Points on a hilly landscape, in no order, each with its height.
A climber steps from a point to the highest of its 2 nearest points, and stops where none of them is higher. Distance is the straight distance between rows; heights are no part of it.
k_857: [-29.4  -7.4  -8.7   6.8  25.2  -7.2   7.6   2.7 -29.3  -1.0  36.4  -0.2
   3.3 -11.7   6.0   1.5  -3.8   2.4   3.3 -10.7]  height 101
k_270: [ -2.0 -35.2   9.9 -14.0   0.5  -9.1  18.5  -1.2 -14.4   4.4  -5.0  -7.4
 -21.5 -13.5   9.1  -4.0  13.3   0.2  -6.9  11.1]  height 697
k_197: [  1.5  24.4  10.3  29.7   0.8  10.1  40.0   4.9 -31.1 -17.1  63.2  -7.9
   0.5 -15.0 -11.3  14.3   5.5  -8.2 -19.3 -19.1]  height 169
k_969: [ 10.9 -18.8   5.3 -17.0 -11.2  13.4 -29.1 -10.3  37.4   1.8 -53.0  25.5
  14.7  35.3  -5.1   2.5 -17.7  -1.7  19.5   1.0]  height 496
k_934: [ 22.0 -16.0 -10.1  11.2 -10.3  -2.2 -25.6   4.2  45.7  -3.3 -20.9   7.7
   5.1  35.8 -10.0  -7.8 -13.8   9.9   6.0 -13.2]  height 509
k_107: [ 17.7 -30.2 -23.7  20.1 -27.4 -24.2 -21.7 -16.1  40.7 -13.4  10.7   3.6
   1.7  40.9 -12.0 -24.1 -35.7  17.5   3.1  -6.3]  height 428
k_274: [ -0.5 -30.5   6.9  -2.2  -0.3  -2.8  -8.8 -14.0  29.0   3.0  -1.4 -20.2
 -10.2  10.6  -4.7  -4.2 -30.6  17.1  -5.9  -1.7]  height 269
k_179: [-31.5   3.7   7.3  -6.0   9.6   6.1  10.5  -6.8 -23.3   2.9  40.6 -15.0
  -1.7 -10.1  14.9  10.4   6.3   9.3  -9.7   0.2]  height 138
k_264: [  7.1  -2.0   0.4   0.1 -18.1 -12.7  26.1  10.1  -1.5   8.2  20.9  -1.5
  -7.1  15.4 -12.6   1.5  12.4  14.2 -24.3   3.6]  height 89
k_69: [  8.9  30.9 -18.3  20.6   8.4  -2.6  28.4  15.6  -7.4  -9.6  16.8   2.5
  -7.7 -17.6 -11.9   0.9  -2.9  -9.6  -7.1 -11.4]  height 170
k_765: [-12.7 -29.5  -4.0 -22.0   5.8  -6.2   7.3 -10.4 -19.9  17.5 -20.1   6.3
  -2.3 -11.6  19.6   4.7   5.0 -21.7   2.1  17.5]  height 601
k_256: [  3.1  -4.9  -4.8  -1.6  -4.2   1.5  -7.4  -5.6  25.6  14.9  -6.5 -15.7
  10.7   7.6  -3.8   9.7 -16.1   5.1 -23.2   3.3]  height 238
k_759: [  4.9  29.0  15.8  -3.7  21.9  26.8  -4.9   7.4   9.5   7.9 -39.3  -4.0
  -3.6 -25.5  11.6  18.6  -0.8 -34.1  -2.8  18.8]  height 551
k_687: [  6.3 -50.4  15.3   1.0 -13.3 -18.2 -19.2 -16.4   9.3   9.2  -6.7   7.1
  -9.8  27.0 -10.4 -29.7 -38.9   8.7  13.4  -6.9]  height 699
k_874: [-10.8   1.9   2.6  25.6  22.6  -2.7  -8.0   4.0 -27.9  17.9   3.4  -4.6
  19.0 -23.9   4.0  -6.6  -8.0 -14.4 -17.3   0.8]  height 476
k_804: [ -6.3  -7.1 -16.6  13.9  11.4 -13.2   6.9  16.2  -9.2  -0.1  31.3  14.9
   8.1   7.7 -13.9  -3.2  -7.0   4.6  -2.0 -19.5]  height 68
k_101: [  0.2  30.7  14.3 -10.0  -8.0  23.8  22.8  -0.1  -9.8   3.5  11.8 -22.4
 -16.2 -10.7  18.3  18.0  18.5  -3.9 -15.6   4.8]  height 83
k_361: [-16.8   6.3  23.5 -37.9  11.4   5.7  -3.5  -9.6  -2.6  -9.4 -19.8  -8.2
 -16.9  -2.9  23.9  15.9  20.7  -9.8  10.1   8.4]  height 333
k_110: [-20.0 -35.5  -2.1 -18.7  -4.2 -21.6  -2.9 -19.2 -11.3   5.3   7.4   7.1
  -5.7  18.0  -0.3 -17.8 -15.7  14.5  10.9   6.4]  height 379
k_388: [  1.7  34.7 -28.7  -3.8  -4.8 -10.0  -0.1  -3.9 -32.4   5.2  -1.0   5.1
  14.9 -16.2   4.7   4.4  12.3   0.9   0.7   7.3]  height 56
k_916: [ -1.1 -20.7  -3.6   0.3 -15.8 -23.2   2.1  -7.5  20.2  -7.0  20.5  -4.3
 -13.5  28.6 -15.1  -6.7 -22.7  24.9 -12.8  -2.9]  height 302
k_960: [-16.0  10.2   0.8  -8.3  15.9  -0.8 -14.6   8.8   7.8  12.0 -25.3  16.4
  16.1  19.1   5.5  12.9  -7.6 -16.0  -3.3  -8.2]  height 110
k_224: [ 24.5 -29.8  -9.2  17.8 -27.1  -5.2 -22.8 -19.5  54.1  -4.7 -13.5  17.8
   0.1  47.4  -6.7 -21.9 -37.6   2.0  15.1  -7.9]  height 467
k_641: [ -2.8 -17.7 -20.5  28.2  20.6  13.4   1.0  10.3  14.4  17.1  -1.5  12.1
  16.1  -3.5  -6.8  -6.0 -24.5  -0.5   7.1 -11.2]  height 634
k_90: [ 14.7  -7.3 -43.0  20.7 -26.1 -20.4  -9.3  -7.4  34.0 -20.4  15.0   5.2
   8.7  19.6 -10.7 -16.9 -17.2  22.0  -3.9  -3.9]  height 394
k_348: [  8.7  35.1   3.7   2.0  -6.9   8.9  -2.4  11.7  39.2   2.7 -20.2  -3.9
  12.5  20.0  -2.0  17.5  11.0  -9.7 -22.7   7.8]  height 64
k_912: [-11.8 -27.3   1.5  -5.9 -18.0 -33.9   9.2 -13.1  -7.3  -0.2  34.1   8.5
  -7.4  26.3 -16.9 -18.2 -11.6  22.1  -4.6   6.6]  height 338
k_664: [ 14.7 -16.4  16.6 -29.1  -1.2   2.0 -18.2 -10.5  -6.3   4.4 -52.4   2.3
   9.6  -8.9   4.8  13.1   6.2 -18.0   7.8   7.9]  height 543
k_368: [ 23.4 -12.7   1.4 -12.8 -17.0  -7.4 -11.7   1.9  10.8  -3.6 -32.5  -1.0
  -5.3   2.1  -9.8  -8.9   3.7  12.4   7.8   3.2]  height 583
k_249: [ 13.5  16.2 -20.3   9.7  -3.3  -2.6  25.3  10.5 -22.9 -16.6  31.8   3.5
  -4.6 -19.3 -14.0  -5.6  21.9  16.0   4.3  -7.4]  height 142
k_972: [-14.4  -6.7  10.5 -13.1  13.2   9.1   3.9  -7.2 -27.0   1.1  -7.6 -15.3
   1.4 -33.2  29.2   3.6  43.8 -29.5   3.6  19.5]  height 325
k_855: [-12.7   1.9   8.4 -29.7  11.8   5.7 -10.1 -18.6 -21.7  -4.8 -29.9  -1.9
   5.2 -19.0  27.0  25.9  30.4 -32.2   5.2  13.2]  height 408
k_544: [ -2.7  55.4  12.2  37.6  -9.6  15.5  17.4   0.6 -15.8   9.0  32.6 -12.0
  10.9 -26.2   4.6   0.8   6.6 -13.4 -15.8  12.1]  height 264
k_548: [-13.4 -19.0  -4.6 -16.0   1.4   6.4 -13.8  -1.8  21.1   2.1 -17.8  16.8
  -4.1  19.8   1.6 -11.6 -19.2  11.7  29.7  -3.8]  height 439
k_342: [  0.5  25.2  -0.8 -16.4  -5.3  -3.5   0.6  -6.3 -42.2  -6.4  -0.4  -7.6
  -5.0 -17.2  17.3   4.5  34.5  -4.9   2.1   8.0]  height 86
k_793: [ 18.0  37.3  -8.9  35.0  -3.8   4.5  31.4   6.9  -6.9 -17.5  51.0 -11.5
   3.3 -14.9 -14.0  12.9  -1.7  -1.2 -21.3 -14.1]  height 203
k_956: [ 22.6 -18.3  -4.3  -0.5 -26.5 -11.7 -10.3  11.3  31.3 -11.3 -16.6   5.0
  -2.1  24.5 -16.2 -21.3   4.9  16.3   8.8   7.9]  height 548
k_877: [  5.6  11.1 -15.6  -2.1  -2.2 -10.0  17.6  15.8   1.1  12.6  -5.9  11.5
  -8.4  13.2  -2.2   3.6  -3.6  -2.9 -16.1  -2.4]  height 115
k_56: [-14.7 -10.9  24.9 -39.7   6.6   0.3 -20.5  -7.6  17.5   0.6 -26.8  -5.4
 -15.8  14.9   5.6  13.2   0.0   4.3   3.9   7.7]  height 288
k_318: [-10.8  17.5   9.5  -3.8  17.6   9.7   1.4  22.3 -17.4 -11.6  13.9  -9.7
 -10.3  -9.8  10.6  -1.3  28.0   2.7  10.2 -12.9]  height 39
k_750: [ 13.0 -18.6  18.2 -29.0  -3.9   7.3 -33.8 -13.7  11.6  -1.4 -61.5  22.0
  18.2  19.0  -3.8  17.6 -12.8 -10.4  13.5  -1.5]  height 537
k_212: [  3.0  16.0  -4.7  -3.7   5.4   5.7 -18.4  13.6  36.4   5.5 -25.4  10.8
  18.6  30.7  -4.9  14.6  -2.8  -9.5  -6.9  -6.0]  height 85
k_613: [  4.2 -10.3  -8.2 -17.9   3.8   6.5  -9.2 -14.0 -16.1  13.9 -42.5  15.3
  13.1 -21.3  14.0  11.1  -6.7 -26.1   9.2  16.0]  height 612
k_985: [-24.5  11.9  10.0   2.8   5.4   8.5   5.7   4.4  10.0   4.7  24.9 -12.7
  -1.8  10.8   6.2   8.8   9.1   8.9 -13.9  -0.6]  height 174
k_3: [ -6.8  25.0  15.6 -17.8  15.9  23.8 -15.2  -7.1  -9.0  -1.3 -37.3  -8.0
  11.8 -30.2  16.4  15.5  21.6 -23.7   2.5  18.2]  height 485
k_827: [  8.5  38.0  -8.2  10.1   6.7  -8.9  14.5  21.7  -3.5   9.6  -1.9   3.1
  -2.9  -3.3  -3.4   7.8   8.0 -16.1 -18.2  -8.3]  height 141
k_420: [ -8.4  -7.9   3.0  24.9  25.6   7.2   2.3  21.8   4.3  15.9   3.7   0.6
  13.4 -12.4  -5.4  -1.1  -7.6 -14.2  -9.4  -5.8]  height 563
k_643: [  4.3  51.4   4.7   1.7  -5.5   7.0  22.7   2.9 -24.0   9.3   2.9  -5.1
 -11.1  -9.4   9.4  18.8  11.2 -22.2 -17.4   5.6]  height 109
k_195: [ 14.2  -7.7  -1.0   9.8 -10.2 -10.1  19.2   2.6 -16.3 -26.7  49.2  -3.3
   2.1 -11.2 -27.9  -7.1   6.4  22.8   2.6 -15.0]  height 117
k_358: [  1.5  -5.6  23.1  10.1 -10.4   6.4  25.4   5.5 -30.6 -29.5  54.7  -6.2
  -4.4 -14.9 -13.2  -4.7  24.8  21.0   6.5 -11.6]  height 91
k_418: [  4.8 -25.6  -1.0 -13.8 -18.3  -3.4 -29.2 -13.8  20.1   2.9 -34.6  29.4
   0.2  31.7  -4.6 -23.1 -26.7   3.5  36.3  -0.3]  height 464
k_87: [ 11.4 -18.2  12.4 -17.2 -12.5 -15.9   3.0   3.7  -5.7  -2.6  -7.7  -2.0
 -22.3  -5.6  -4.4 -14.0  15.6  15.5   4.6   8.6]  height 630
k_159: [  5.2 -56.1  -5.4  -1.1   2.0  -8.2 -13.0 -15.6  -7.0  15.7 -12.1  18.9
  -9.3  13.9  -2.1 -18.0 -33.0   6.2  30.3 -19.7]  height 768
k_999: [ 13.8  61.6  -1.8  52.1  -9.1  12.8  19.8  10.7   1.4 -10.7  36.7 -10.7
   1.9 -10.9  -6.4   4.6   3.8 -17.6 -18.0   1.7]  height 233
k_253: [  2.9  -4.5 -26.7   1.1 -11.2   1.6  11.8   6.2  18.5 -10.8   4.2   5.9
  -5.8  -2.3  -9.8 -13.9  -3.3  19.6  15.1   8.9]  height 22
k_466: [ -8.6  33.7  20.1  24.2   6.3  18.2   2.6  -4.3 -34.1   4.1  31.6 -24.1
   4.6 -24.0  13.6   3.4  17.0  -9.1 -12.1  -1.0]  height 309
k_588: [ -6.9   3.6  -6.0  13.7   7.8   4.7  -5.3   3.8  42.1  -0.8  17.7 -17.2
   2.7  18.4  -3.7   8.3 -10.5   9.8 -22.0  -3.8]  height 209
k_582: [ -6.9  12.2   9.6  16.2  18.7  -0.6   4.7   0.8 -45.9   8.0  15.5 -14.2
   3.5 -34.7  14.0   2.3  16.6 -26.4 -13.4   2.3]  height 378
k_278: [ 17.2  10.3  -3.4  -6.7  -4.7 -13.0  13.1   2.1 -40.3 -10.7  14.6  -2.4
 -12.1 -19.3  -1.9  -2.3  27.3  11.0   3.8  -7.8]  height 116
k_783: [  3.9  -5.4 -18.6  22.6   8.3  -8.6   7.4  10.5  13.1 -21.7  33.5  -3.4
   6.8  -1.8 -19.9  -3.7  -6.5  19.7  -4.3 -17.7]  height 90
k_424: [ 25.3  -7.7  -1.0  10.6   6.7   4.7   4.6  17.7  16.4  -0.2 -20.0  -8.4
 -12.6 -13.3 -11.1  -6.0   3.4   5.2  -3.1  -5.8]  height 559
k_164: [  7.2  12.7  -1.8  -2.2  11.2  20.9  -6.2   7.1  16.9   5.1 -31.6  -7.5
   1.6 -17.5   1.1   5.6  -3.2  -6.8   6.6   8.1]  height 611
k_723: [  8.7 -36.2 -20.1  10.8   6.8   8.0  -7.5 -13.9   8.2  23.1 -18.4  17.3
   7.8   1.6  -1.7 -10.9 -33.0   0.4  17.5 -14.7]  height 701
k_275: [ -3.9 -28.7  27.7 -37.4  -8.0 -15.3 -29.1 -25.9   6.1  -4.9 -36.1   1.8
 -11.8  18.3   6.2  -1.7 -15.8  -0.8  16.9  10.0]  height 257
k_754: [ -4.6   7.6  24.7   3.5  -8.4  17.9  16.2  10.4 -18.2 -15.1  33.3 -11.4
  -8.9 -10.8   3.0  -0.7  33.7  20.7   3.7  -1.9]  height 67
k_5: [-11.3   6.3 -23.5  -6.1  -7.2   1.1   1.2  -5.7  -9.0  -0.4   7.5   4.4
   9.1 -15.4  -4.1  -6.4   1.9  17.7  10.7  18.5]  height 35
k_308: [-29.3  11.1  10.1 -13.7  11.7   6.6 -12.8   8.2   4.4   6.3  -6.1  -3.9
  11.7  10.7  11.9  10.9  13.0   5.1  -7.5   1.4]  height 143
k_841: [-18.7 -15.4  -8.5 -26.3  -4.9  -8.5 -14.8 -12.9  -4.6   7.9 -15.5  11.1
  -0.3   5.7  12.6  -6.7 -14.0  10.5  18.0   6.0]  height 412
k_431: [-19.4  29.1   7.2  13.0  32.0  12.0   7.4  21.1  -6.3  -0.6   3.6   0.7
  -6.5 -25.7  11.8  -3.7  13.9 -21.7   8.2   2.7]  height 10

Call two points neighbours if one is among the 2 nearest of the other. Go from one point of each pair to the other, from neighbour to neighbour, staying as high as possible. Name the lowest point that can't be avoided.
k_249 / k_159: k_358
k_164 / k_270: k_424
k_270 / k_613: k_765

For each start below, name every point that the climber comes to, in order.
k_197: k_793 > k_999 > k_544 > k_466 > k_582 > k_874 > k_420 > k_641 > k_723 > k_159
k_90: k_107 > k_224 > k_934 > k_956 > k_368 > k_87 > k_270
k_841: k_548 > k_418 > k_969 > k_750 > k_664 > k_613
